Points, in no order, along strands that fork and pass close to each other.
(in the rows, 128 means zero)
Points whose rows are less than 125 apart are linked; no others are. Some points are linked to none.
fek: [163 112 159 111 141 121 161 132 125  99  52 140 117 126 140 144 115 158
  96 186 133 103 147 132 120  97]
borov: [121 152 133 135 143 152 164  83  97 132  51 120 104 140 146 134 142 125
 117 148 154  51 109 133  53  68]
Lede: [ 81  79 109  87 119  98 128 166 114 194 161 144 116  86 101  84 105 141
  81 117  98 132 152  77 126 133]
zesi: [122  72 127 116 143 120 109 126 106  98 106 154 173 117 134 154  80 124
  96 111 143 104 126 145 130  82]
rebul: [ 86 125 128 109 174 107 106 141 108 119 126 182  93  79  93 134 128 110
  90 126 130 149 212  98 159 113]
rir: [154 103 101  87 147 146 101 146 148 168 131 134 143 141 116 103 110 134
 158 108 124 144 168 120 124 108]
rukid: [ 92 149 137  85 125 123 114 169 143 173 199 181 119 103  83  76 139 138
 132 112  95 125 148 118  64 112]
bara: [153 137 180  95  57 158 139 165 145 122 168 130 149 145 108  85 186 191
 112 154  75 108 138  74 131 152]
mapo: [143  80 145  95 147 169  68 105 132 127 108 136 172 142 150 108  81 122
 132 158 143  81 148 108  62  90]
Resof: [131  72 134 118 146 108 120  88 105  72 102 138 183 153 158 162  71 140
  78 151 138  84 154 120  93  76]
fanog: [137 124 145 125 107 127  91 111 166 154 142 140 151 135 177  73 105  91
  88 101 156 152 114 151 137 146]
Suves: [154 135 192  94 119 129 141 158 155 118 150 193  76 123 132  59 117 117
 122 125 122 140 142 114 144 100]
rof: [111  95 157 112 131 179  96 147 129  98 157 163 141 126 103 110 143 115
 141  94  97 106  78 128 153  95]
levim: [ 76 130 124 143  84 117  88 157 138 110 178 130 198 106  90 108 120 129
 132 134  77 115 129 106 124 125]
labo: [177 113 167  57 116 113 131 146 155 121 124 172  96 117 117 103  98 130
 120 141 126  96 141  91 121  72]
neme: [137 143 110 161 106  85  99 144 131 128 117 105 170 128 180 157  65 113
 103 136 181 155  99 146 153 147]
vuz: [139  91 211 116 142 141 120 105 145 145 126 143  91 136 135 107 126 138
 132 133  92 130  81 141 143 108]
Dobup: [ 71 133 162 108 143 138 190 117 112 140 114 136 115  85 100 100 148 121
 140  92 104  87 121 102  86 123]
Gubap: [ 80 129 111  95 161 125 155 193 120 153 152 180  88 114 120  97 117  98
 110  83 112 181 187 143 134 178]
pezet: [176  90  63 114 170 136 115 138 146 155 118  94 143 142 105 134 136 148
 185 108 152 166 179 120 120 140]
duzu: [115 131  70 192 142 110 149 103 100  96 108  81 105 117 122 158 152 108
 184  66 140 152 127 101 123 178]
ruker: [141 124 125 154 102  99 105 103 212 109  91 159 155 145  99 126 115 143
 101  97 125 122 102 165 104 107]
bakev: [126  81 177 148 129 128 114  92 133 137  69 121 100 119 121  98 137 163
 101 148 115 147  99 127 164 142]
mema: [ 80 193 158 138  88 142 141 137  60 112 148 179 103 107 129 113 133 106
 109 145 138 157  87 112 121 133]
Tovun: [124 106 153 136 108 159 112 165 108  99 183 150 157 140  95 133 159 155
 151  85  91 164  75 144 154 138]
Kiti: [137 115 180  95 132 141 169 142 134 126 152 202 103 141 114  89 115 107
 161  65 123 166 128 117 102 112]
zini: [154  67 126  46 149 134 159 149 122 119 128 143 130 147 163 146 104  98
  78 100 112 101 109 179 167  94]
Dagi: [154 117  59 126 143 129 130  84 136 169  82  95 113 155 111 177 108 134
 106 161 114 153 127 164  81 157]
Punut: [147 121 112  98 165 148  88  99 126 166 106 143 120 124 115 149 149 152
  92 157 153 115 129 145 122 106]
Geme: [117 102 128  50 141 148 127 118 146 161 110 111 134 113 126 105  98  90
 128 139  85  49 134 120  88  81]
Mep: [ 84 108 106  97 122 107 133 167 119 157  97 150 100  47  65  81 117 149
  90 144 109 130 152  84 121 140]
Digim: [161 141 137 201 110  77 153  85 109 110 104  46 112 123 159 158 147 155
 141 119 177  94 107 121 153 115]
Tig: [ 73 146 122 166  72 141  29 157 152 114 163 156 195 121  75 104 121 137
 111 115 102 151 124 101 140 147]
kosev: [172  75 142 131 155 119 138 169 142 123 122  65 126 112 152 169 105 137
 163 131 120 147  81 161 157 154]
pebu: [130 174 119 153 121 116 117 112 141 151 107  87 131  96 132 122 145 114
 145 163 149 140 129 147 149 168]
fen: [108 125  94  96 183 165 160  88 116  97 109 110  94 124 140 174 159  84
 165 125  94  97 111 158 126 141]
lidub: [ 91 127 138 189  56 101 146 135 101  75  96 119 154  96 101  90 151 152
  85 115 117 103 139  81 137 142]
vad: [123 119 109 128 143 122 110 170 135 172  66 147 132  84  55 122 125 175
 113 172 119 143 151 114 119 124]
dulat: [ 95  96 185  98  97 103 180 188 126 131 137 106 132  72  88  66 123 150
 128 143  98  99 160  76 145 133]
tozep: [146 133 111 174 140 139 123  92  87  97  83 102 104 177 164 161 160 179
  74 154 182  80 154 148  59  63]
rad: [191 116 125  93 164 153 105 142 177 101 122 115 146 168 146 127 147 145
 123 179 140  95 164 175 159 115]
Les: [118 161 147 127 120 165 156  89  86 171  81 140 103 122 142 124 127 119
 141 140 164  96  99 100 100  88]
Kip: [156 152 126 149 132  87 133  64 155 150 115 117 119 152 157 164 102 135
 115 157 146 133 129 138 117 112]
tula: [146 151  93 107 152 113 153 106  99 128 123  96 123 146 173 149 105  84
 162 151 146 126 157 124 158 153]
gom: [152  96 108 124 105 154 170  96 124 131  60  93 151 164 162 144 115 132
 138 136 103  90 107 134 135 121]
lari: [ 97 149 112 128 128 126 182 115 120 143 103 195  72 102  91 113 159 139
 116 101 138 140 192  66 113 143]
bifik: [116 140  67 141 177 147 113  44  97 134 140 107  89 136 129 183 164  76
 146  84 145 151 112 124 100 162]
dunu: [167 173  62 146 103 132 166 123 132 119 159  99 100 138 134 205 153 113
 150  93 160 148  61 116 146 150]
dulo: [ 94 175 137 144  86 112 159 138  98 145 155 100 177 105  94 134 157 153
 157 139 126 116 128 117 127 148]
fakod: [116 190 134 167  69 128 150 111 121 101 142 172  88 130  97  90 201 135
  85 104 147 109 129 108 111 103]
rilis: [206  87  87 116 160 132 108 145 159  95  97  91 167 160 152 148 139 154
 112 144 145 128 180 166 154 146]
rabip: [110 162  95 111 137 137 135 195 141 153 152 116 142 114 132  76 139  87
 178 127 121 152 151 167 132 154]
pegot: [ 75 128  99 107 178 149 144 102 110 112 113 162  90 118 113 145 150  84
 128 122  68 132 115 147 166 139]
moga: [133 148 105 116 167 135 179 101 118  99  91  68  73  97 149 172 186  84
 154 111 149  91  96 161 124 150]
nus: [154 131 169 167 105 103 130 101 179 158  82 128 119 160 159 182  87 180
 120 163 138 110  97 135 108  98]
Tifo: [116 188 136 190  72 122 118  81 116 109 148 161 117 156 110 131 172 131
 126 112 114 140 126 107 130 127]
Dalo: [167 159 135 101 125 139 119 166 164 186 158 136 140 169 184 127  94 124
 172 163 147 125 128 134 161 109]
tev: [110 127 166 200 139  89  77 128 128 104 154  96 128 110 105 159 104 137
 158 143 135 186 107 127 152 162]
fisat: [132  57 133 106 191 165  88 104 115 114 113 107 172 151 116 132  96 133
 161 136 110 113 130 138  63 102]
migo: [ 50 113 142 126 146 145 156  89 122 135 135 192  91  96  90  99 141  89
 130  76  81 114 130 104  94 137]
baz: [132 122 159 157 197  72  85 124 131 119 160 105  99 100 131 184 111 133
 126 135 131 172 132 159 155 125]
zeri: [137 104 109 149 113 140 205  86  90 141  55 105  94 145 163 135 139 151
 120 127 116 115 127  93 142 134]
tibe: [ 96 120 154 121 140 105 161 135 127 181 194 113 119 112 146  98 125 116
 152 117 104 163 144 128 145 145]
melak: [174 109 146 130 137 125 115 168 177 146 160  56 131 134 151 105 133 115
 185 121 132 137 112 171 167 151]
lavet: [127 143 168 150 101 108  98 161 172  73 163 149 178 157 130 147 109 144
 140 118 143 121 124 140 174 100]
pusop: [113 151 179 138 138  95 111 175 141 143 197 126 160 111 109  89 155 140
 151 114 151 169 144 169 104 127]
gutut: [115  86 115 131 172 106  88  92 103 116 136 143 167 122  96 156 101 119
  91  78 153 158 145 134 116  95]
baze: [173 127 129 168 117 118 131 131 134  81 116  88 155 123 119 198 114 148
 173 106 161 105  57 113 141 112]
tam: [106  88 119  89  86 139 134 202 115 110 170 174  85 121  83  65 137 144
 110 108  42 163 131 101 146 159]
Feke: [122  95 121  99 141 194  79  89 110 107 121 141 126 137 128  91 127  88
 145 128 103  95  91 114 144 112]
kiz: [ 91 105 113 128 143 111 142 114 106 142 181 137 143  97  81 163 159 133
 121  54 131 148 117 133 169 138]
dunos: [132 113 103 164 129 115 100  85  81  93  91 116 169 155 174 170  97 140
  91 141 178 110 161 100 119  99]
fid: [ 73 146 133 116 121  94 180 170 110 164 147 167 131  88 123  82 121 116
 112  87 127 197 190 118  97 185]
meba: [173 122  93 132 155 148 124  96 140 135 118 110 122 202 150 162  87 133
  99 195 149 169 129 179  56 156]
tuke: [129 132 134 178  84  79 142 138 109 109 104 151 156 126 139 133  93 115
  88 105 150 162 107 133 146 135]
renuf: [105 100 127 143 128  91  62 187 142 192 184 116 123 144 126 102 127 140
 118 135 108 167 132 134 154 140]
fesaf: [153 118 132 129 131 162 137 148 125 125 146 135 108 144 112 143 158 131
 171  84 123 169  67 154 154 153]
leli: [ 91 127  95 147  97 156  99 138  94 124 171 134 173 128  92  96 139 106
 115  76 115 198 157 104 157 185]
gogag: [125  95 114  58 159 128  87 127 142 119 124 131 126  97 118  71 103  85
  95 148 100  89 158 137 108 118]
Kef: [161 139 169 132 114 155 126 130 149 152 105 135 118 152 151 168  94 159
 156 145 154 117  52 134 142  99]
nodib: [ 92 174 120 156 123 135 244 155 113 125 122 123 103 128 136 142 156 127
 207  69 120 136 125 128  87 186]
Zumu: [139  88 138 108  83 131 145 172 153 173 144 142 165 127 103  90 128 181
 110  96 126 137 111 113 118 127]
garuv: [119 124 118 183  87 103 143 112 115  87 162 116 171 135 112 106 162 109
 126  75 135 163 148 112 155 178]
Rores: [185 138  66 152 166 139 105 114 129 130 100  83 146 134 128 141 139 140
 164 146 183 153 178 126  96 164]
Vum: [ 97 123 137  79  99 121 147 188 157 154 202 122 160 127  99  73 150 139
 141 105  72 111 164 114  89 111]
popu: [ 97 182 174 145 117  91 140 122 141 128 200 119 159 114  99 133 168 149
 169 159 116 115 148 121 135 108]
gogi: [ 70 130 106 125 149 168 129  96 121 127 154 169 110 115  85 124 160  99
 168  74  64 145 120 115 142 135]
Nided: [166 152  90 178 144 149  86 114  71 137  80 103 112 134 141 155 142 141
 139 119 221 166 143 116  90 148]
ribek: [115 125  89 154 147 119 134 131 135 188  83 117 122 104  60 164 145 187
 146 135 122 157 139 118 125 144]
Biruf: [108 181 123 101 147 151 130 147 108 136 148 203 119 109 102 115 125  93
 158 127 143 153 158 113 114 104]
lobi: [135 117 117 158  94 129  61  81 177 121  69 119 143 158 163 105 104 122
  98 171 128  95 146  91 141 144]
vasi: [112 161 155  78 143 139 157 132 130 170 170 192 107  91  86  88 153 125
 144 109 155 119 164  99  83 100]
seril: [ 74 160 113 116  82 122 153  90 115 135 134 188  64  98  71  95 149 134
  79 121 111 123 160  41 109 144]
vub: [125 161 184 135 102 143 165 111 129 129 158 135 118 143 146  93 174 109
 140 134 112 146 100 134 146 157]
digak: [118 153 161 134 110 127  94 162 120 147 113 168 143 121 138 115  77 124
 128 182 142 149 119 132 143 123]
Gidor: [ 58 190 132 143 119 137  91 112  90 142 146 167 115  99  98 123 160 100
  98 140 121 166 116 120 136 160]
zapa: [140 152  68 152 109 115 144  96 117  98  75 144 107 139 137 136 151  97
  75 102 150 139 165 149 136 127]
Kune: [161 153 151 140 149  96  97 161 152 139 155 148 130 123 106 143 135 146
 159 107 173 171 147 171 135 123]
gir: [130 164 114 190 101 112 136  88 125  95 124 142 126 156 124 160 117 130
 166 100 129 132 121 117 142 102]
Vep: [144 135 182 114 119 169 158 166 142 138 158 119 110 130 101 112 189 141
 165 139 106 132  74 155 172 144]
forud: [111 109 139 123 204  81  94 105 118 115 139 151 128 110 103 189 134 129
  88 118 151 145 164 169 131  91]
rudud: [123 203 127 157 114 138 186 135 103  93 116 157  96 129 107 158 174 110
 155  88 158 127 101 159 111 110]
keto: [104  90 125  89 167 120 135 195 130 148 134 170  77 121 122 105 129 127
 106 119  95 167 157 158 154 130]
Sepu: [127 153 131 119 140 123 140 181 147 140 186  70 118 112 141 106 156  90
 187 126 115 138  96 178 171 175]
bamup: [115 124 123  74 133 121 149 144 180 177 141 123 149 107  95 108 128 124
 163 145  79  62 160 122 136  75]
fide: [ 98 167  77 128 107 127 167 131 116 113  80 140 119 115 112 118 162  86
 102 106 123 122 109 167 148 146]
mik: [153 139 111 163 118 129  98 100  99  86 118 125 134 167 188 208  82 149
 125 157 179 113 105  97 152 101]
sen: [ 86 119 124 174  77 142 132  85 121 102 103 128 111 102  77  88 194 139
  94 111 102  96 127  75 150 146]
kupa: [ 86 117 113 160  66  98 138 126 140  73 124 122 174 110  76  87 112 122
 114 117  80  92 140  84 130 132]
Zeruv: [ 88 140 118 155  92 110 108 133 131 147 222 110 160 147 122 167 117 129
 138 115  81 174 109 119 154 146]
liti: [192 118 118 102 176 170 148  93 137  77 144  94 135 174 157 154 158 117
 136 189 133  86 159 175 129 140]
bito: [155 117 143 116 172 109  86 157 167 109 138 127 131 122 136 118 134 125
 145 157 140 133 158 199 156 112]
Zab: [154 151  86  93 154 125 129 127 164 138 120 137 132 157 150 133 106  84
 118 130 117 150 141 199  98 132]
Mil: [ 89 142 103  91 139 154 147  98 122 101  94 184  86 109 102 123 152  86
  69 108  91 107  89 163 144 119]
lilez: [ 89 126 139 138 115 103 132 149 101 117 142 168 128 101  83 129 129 155
  84 133 109 159 168  88 171 129]
Boro: [143 112 111 126 155 159 150  58 120  92 103  88 128 171 156 120 171 115
 121 173 129  81 172 141 114 131]
serek: [129 155 210 122  77 145 124 181 134 129 181 132 197 134 143 125 152 180
 149 142 136 119 114 117 105 116]
sifub: [127  95 105 106 162 162  68 154 102 188 145 115 130 149 168 127  71 122
 143 166 111 146 118 120 160 121]
Vef: [144 139  89 126 153 110 108 115 110 152 105  68 146 120 187 164  67 115
 106 178 172 151  96 160 105 159]
ludi: [136  98 164 129  95 160 103 185 137 132 137 145 176 144 154  83  74 127
 168 115 138 124 131  82 157 111]
tiga: [159 122 111 111 137 166 182  87  92  83 101 101 119 168 156 138 169 115
 124 148 161  43 184 118 111  86]
Ris: [144  90 121 159  93 132  60 112 174 142 104  82 169 131 151  94 119 139
 119 145 139 119 120 124 173 162]
vefo: [ 90  99  84 119  99 156 112 168 133 140 170 154 131 139  87  79 153 119
 106  86  58 171 139 109 156 177]
buf: [137 122 105 115  86  96 175 113 161 104 104 140 146 137 154 118 107  90
  83 105  94 109 126 127 173 126]
Punel: [134  75 112 107 130 114  70 161 186 140 158 151 140 152 114 110 124 142
  86  98  96 117 112 161 166  95]
sobil: [105  96 144 102 130 120 122 245 114 109 163 183  67  96  86  74 151 146
  90 113  83 146 157 124 146 137]
Faku: [123 104 112 148 126 104  50 105 202 124 152 151 154 134  84 137 132 142
 114 103 107 130 143 156 133 110]
pid: [172  95  98 129 149 121 120 162 141  90  71 132 158 137 135 114 121 123
 103 119 154 149 149 175 135 156]
Lofaf: [192 130  69 137 150 146 134 131 127  95 148  89 109 122 115 198 168 143
 177 107 160 143  97 105 162 158]
nor: [158 143 100 157 123 139 132 111 111 139  67 144 124 150 141 160 130 191
  82 148 193  92 161 114  79  60]
mame: [109 133  94 152 133 123 214  96  62 140  72  78  84 126 167 169 120 131
 158  91 149 105 134 107 123 126]
bim: [148 116 113 119 134 162 136  91 118 105  65 136 121 147 124 114 154 142
 119 149 147  30 164  88  76  79]
nalez: [ 88 165 130 165 132 152 146 104  79 121 114 110 112 104 122 112 130 102
 203 129 103 129  99  97 118 156]
Dag: [101 151 128  94 167 129 122 159 107  98 136 188 120  90 103 138 128 106
 116 130 136 122 149 141 148  84]
liraz: [107 153 122 128 115  91 124  92 124 110 171 190 140 107 103 107 138 100
  87  78 144 143 134 126 112  94]
mita: [ 81 161 118 148 130 117 237 121  76 144 108 111  76 102 162 157 113 101
 165  66 144 126 130 108 105 171]
berom: [131  88 115 111 189 135 139  99  83 116 146  83 120 150 157 179  76 130
 126 209 117 143 151 130 115 127]
lusi: [118 139 164 111  98 142 110 180 145 143 182 141 171 143 154 108 115 107
 137  95 135 139  48 180 127 121]
movis: [161  87 170  94 175 132 132 172  97 132 127  55 134 118 149 178  82 132
 189 154 151 110 101 157 131 105]
muzoz: [175 148  89 107 183 137 122 111 137 109 136 124 107 167 167 172  91 105
 132 159 148 175 135 171  81 132]
kep: [ 87 143 156 160 110  87 160 139 123 128 121 155 114 104  74 133 161 162
  97 143  74 182 151 122 141 169]
mon: [135 120 164 113 106 128  55 145 178 160 189 159 151 151 173  96  98 113
 116 101 160 158  83 174 135 124]
tovad: [186 167  87 178 129 111 130 133 127 109 134  85  89 119 165 190 107 121
 126 111 177 158  60  97 105 143]
dubib: [ 89 194 124 190  96 133 136 127  66 118 142 108 161 125 134 115 140 118
 173 129 138 140 109  86 111 166]
Ber: [163 166 143 130 130 114 125  95 147 144 185 124 117 134 159 119 173  97
 171 115 185 128 138 145 135 139]
nop: [136 153 123 150 121 106 132 109 161 141  99 113 124 106 100 106 157 134
 135 169 109  91 151 130 154 131]
Vela: [103 149 140 117 138 103 145 132 149 159 147 114 120 109  87 134 160 131
 170 155  87 106 161 136 168 109]
rit: [153 157  93 199 119 114 121  86 119 137  62  32  79 122 165 140 157 141
 143 129 156  97 106 136  95 125]
fose: [118 142 170  97  41 176 102 188 182  90 126 151 129 138 102  83 111 144
 141 160  82  68  82  82 146 142]
fusak: [122 202 164 130 113 158 186 110  83 140 107 173  88 127 128 145 154 121
 165 124 140 105  88 114 121 102]
pel: [108 136 140 188 131  77 139  93 136 145 101 137 119 110  55 159 152 181
 110 114 112 175 144 114 119 133]
zonu: [ 99 137 105 187  55  81 144 140  88 100  78 146 132 121 134 103 110 142
  66 100 131 127 139  90 138 109]
gami: [137 150 163 116 132  76 173 111 135 186 166  79 115 113 160 130 102 122
 141 149 135 147 116 142 161 136]
tafe: [102 180 189  91  56 127 154 153 148 137 189 147 182 141 137 140 121 154
 113 144  98 109  95 125 121 105]
muren: [150 120 156  92  66 137 121 169 136 126 175 175 148 130  85  98 145 184
 112  98  88 124 114  84 101 124]
Nati: [187 114  88 136 139 141 131 112 116  87 146  65 152 133 142 224 134 141
 172 122 159  97  99  98 158 109]
Navid: [104 140 146 110  81 149 117 172 168 155 196 135 176 150 113 122 133 137
 120 108  81 111  73 170 115 109]
Kun: [176 138 109 134 142 149 114  88 117  96 128  72 130 178 193 199 108 148
 141 206 169 106 124 102 134 124]
san: [154  92 138 141 167 153  86  57  79  86 138 118 129 151 172 142 161 135
  54 145 191 112 148 130  99 124]
nafu: [151 137 132 193 108 112 140 127 110  60  78 112 124 161 129 182  93 129
 192  99 123 118  78 121 123 112]
vilan: [112 150  84 100 156 127 144 138 167 164 116 120  98 121 138 106 137  69
 148 117  98 158 137 190 108 168]
zumab: [116 112 149 131 139 109  96 165 142 158 171 146 163 134 124 166  81 153
 153 140 117 121 107 151 125  62]
ker: [155  86 130 118 122 104 107  77 167  98  84 122 123 138 161  97 114 122
  73 164 119  95 163 103 121 116]
Vila: [101 205 137 160 126 146 190 146 122  96 110 138 111 127  86 130 189 115
 207 103 118 118 124 145  95 154]
Ziva: [151 137 118 175 154 147  87  65 100  55 128  95 126 159 167 145 176 141
  96 133 203  89 150 145  84  95]
Sak: [134 140 200  86  62 162 101 213 159 129 195 138 169 147 145 107 168 203
 121 160  98 104 121 108 120 138]
Ginef: [148 138 167  96 140 115 149 169 144 103  59 137 133  97 126 127 126 117
  90 161 137  90 111 184 135 107]
Zop: [155 127 130 121 154 135  64 103 134 151 128 103 163 165 203 172  73 136
  92 176 192 133 107 149  72 134]
geg: [ 74  85 145 139 144 101 100 175 122 199 178 128 121  88  96  86 137 160
 102 123  88 157 179 102 140 153]
zof: [119  90 109  67 146 114 114 184 159 137 128 162  88 111 112  67 126 103
 113 113  80 115 178 119 127 118]
Rubo: [111 117 146 121 119  99 144 187 135 163 187 109 178 111 109 111 159 175
 136  78 135 148 119 155 117 139]
denip: [136 184 145 143  89 123 147 110 143 132 204 112 140 137 146 106 174  94
 164  94 145 144 100 142 134 170]
relu: [159 111  73  97 147 160 125 121  75  80 115 138 161 169 180 126 122  93
  88 129 179 144 163 146 108 158]
Lovo: [159 165 127 176 113 129 103 106 115 136  73  73  99 119 173 120 129 115
 136 163 167 134  85 153 119 165]
duve: [156  81  96  83 128 129 108 169 169 143 142 144 143 171 168 145 105 123
  78 115 114 136 102 187 163 100]
vamuk: [127 110 116 131 146 115 160  84 158  70  92  99 166 141 130 116 141  87
 142  85 110  73 133 166 101 111]
lili: [139 118 131 126 122  93 149 149 182 118  96 165 128 113  76 128 138 164
 100 100 107 157 127 182 121 106]
Lodog: [154 134 156 122 143  90 189  82 150 190 118 111 108 120 147 150 134 128
 137 136 140 121 142 128 118 115]
sodos: [134  92 154  80 214 142 157 139  67 118 137  81 114 129 164 179  76 115
 170 170 131 121 122 139 110 119]
bes: [143  95 165 100  55  95 171 154 143 125 127 123 121  93  87  65  89 167
 100 125 112  85 126  53 130 121]
Zom: [157 105  83 122 163 138 137 106 109 101  90 125 123 139 146 127 154 108
  92 105 160 164 171 159 101 155]
zige: [139 131 169 144 136 100 164 151 141 115  79 140 122 107 106 144 131 146
  99 130 145 144  88 188 139 109]
Vubuz: [147  67 175  84 132 159  87 145 157 115 126 146 166 142 159  93  65 118
 134 135 144  79 140  76 126  78]
Dazen: [145  89 126  87 143 111 169 116 135  92 101 153 120 127 137 142 109  94
  97 110  84 134 118 164 173 113]
bati: [124 151 117 140  57 153 130  96 127 114 149 171  90 114  77  82 207 151
  81 106 120 126 133  55 132 155]
vusu: [ 54 110 160  94 145 129 185 153 112 152 126 125 111  61 112 109 134 123
 143 126  85  89 146 101 152 139]
pab: [141  98 154 112 172 114  55 134 141 168 137  89 148 133 177 132  92 138
  99 187 177 126 144 160 128 138]
kem: [151  90 108 120 175 141  57 123 132 169 143  97 125 162 161 132  79 133
 116 190 127 175 153 141 110 154]
zovi: [131  64  97 104 188 181  67  86  93 139 141  96 147 164 127 177  93 158
 166 169 110 111 120 113  99 106]
limop: [178 163 137 101 138 140 148 117 142 139 167 117 113 146 177 122 123  84
 192 133 162 119 146 116 167 125]
sufu: [133  88 149 105 124 170  92 189 103 168 128 105 161 133 156  94  89 133
 144 128 138 120  95 120 162 136]
Kavo: [106 134 142 154 141 171 123  68  94 101 108 143 111 130 138 109 131  91
 178 123  94 112  89 110 144 119]
Kat: [146  80 138 147 141 128  86 101 142 130  78  69 130 112 144 114 133 161
  83 182 132 139 140 148 187 172]
vogum: [173 119  80  70 124 159 108 155 166 189 139 150 143 166 142 131 100 128
 146 142 130  94 139 134 143  71]
rivov: [129 157 105 183 124  89 145 119 112  97 179  84 143 105 113 161 165 111
 150  66 168 171 131 126 132 181]
tuvu: [ 87 153 125 162 142 128 173 100 128 155 107 163  88 124 110 145 153 118
 146 104 111 157 164 112 115 168]
fuma: [ 97 134 145 119 160 120 154 100 118 156 158 146  92 107 137 123 138 106
 141  86 143 164 143 114 130 173]
nopa: [161 123 102 113 148 149 142 105  81 101 113 110 145 162 203 153 109  88
 113 142 163 121 119 147 135 128]
kudi: [159 143 110 195 121 126 104  99 109 140  70 139 116 143 134 131 145 167
 119 110 195 135 153 118  97  97]
dud: [163  84 129  99 110 110 110 126 158 110  77 158 115 124 134  92  67 140
  92 134 129 106 134  97  85 104]
tif: [ 67 123 115 140 188 115 139  92  89 159 103 112  99  92 130 169  98 114
 139 130 126 149 135 136  90 139]
bavu: [100 170 135 118  90 149 120 152 116 122 133 193 128 122 120 107  93 117
 110 166 101 127  89 101 141 102]
nolir: [ 94 176 148 179 134 112  79 115 110 153 138 117 114 102 107 118 144 133
 151 174 121 181 118 129 151 177]
Beko: [111 140 152 152 116 100  90 181 136 168 145 128 128 110 150  85  89 120
 102 158 135 195 134 153 164 157]
bupi: [117 111  96  95  85 126 179 144 128 144  87 113 161 128 137 115  81 110
 124 123  81  90 105 122 157 118]
Metek: [105 155 173 127  56 142  99 158 170 113 131 170 128 126 117  91  95 146
 119 197  79 111 110  70 133 119]
beved: [158 110 102 127 142 143 127 101 123 109 104  90 153 165 149 174  92 155
 119 228 119 108 151 130 119 125]
tik: [150 110 201 104 100 156 116 100 172 133 100 140 113 151 139 130 106 141
 121 149 110  86  79 111 138  84]
Seri: [128 139  58 155 186 141 132  69 105 107 111  63  92 136 123 180 152 104
 161 122 137 131 162 119 106 181]
Tef: [202 141 114 151 138 121 136 100 134 136 119  54 105 139 156 171 115 120
 172 110 172 130  72 120  63 132]

Follow the links from the first point to the second, and from the first to the third. Name the last point that the two ways share.
tibe, pab, Lofaf -> bati
mik, bavu, tam -> nolir
mon, limop, moga -> Zom
keto, fide, lilez -> Vela
dunos, Ber, Gubap -> Vela
fuma, pab, nafu -> bati
bupi, moga, mon -> rad

A fork is a point with three links, a tip a point with one. Leave the first point through the second and follow the links. Name the first fork or tip that comes.
Kef, tik -> Kiti
dud, ker -> bati
sufu, sifub -> lidub
buf, Dazen -> fek
mon, lusi -> rad
pusop, Rubo -> fanog
bifik, Seri -> keto
dulo, dubib -> limop
vasi, Biruf -> bavu
Tifo, gir -> Tef

A fork is a point with three links. Follow the links from the first point to the second and name the forks in between, in order.
Vila, Sak -> rad
Nided, relu -> limop
serek, moga -> rad, Zom, pegot
lilez, vub -> bavu, nolir, pebu, Vela
Lodog, Lofaf -> bati
sufu, baze -> lidub, bati
fesaf, nolir -> Vela, pebu
kep, gutut -> bavu, nolir
fuma, Tig -> bati, lidub
denip, kep -> Vela, pebu, nolir, bavu
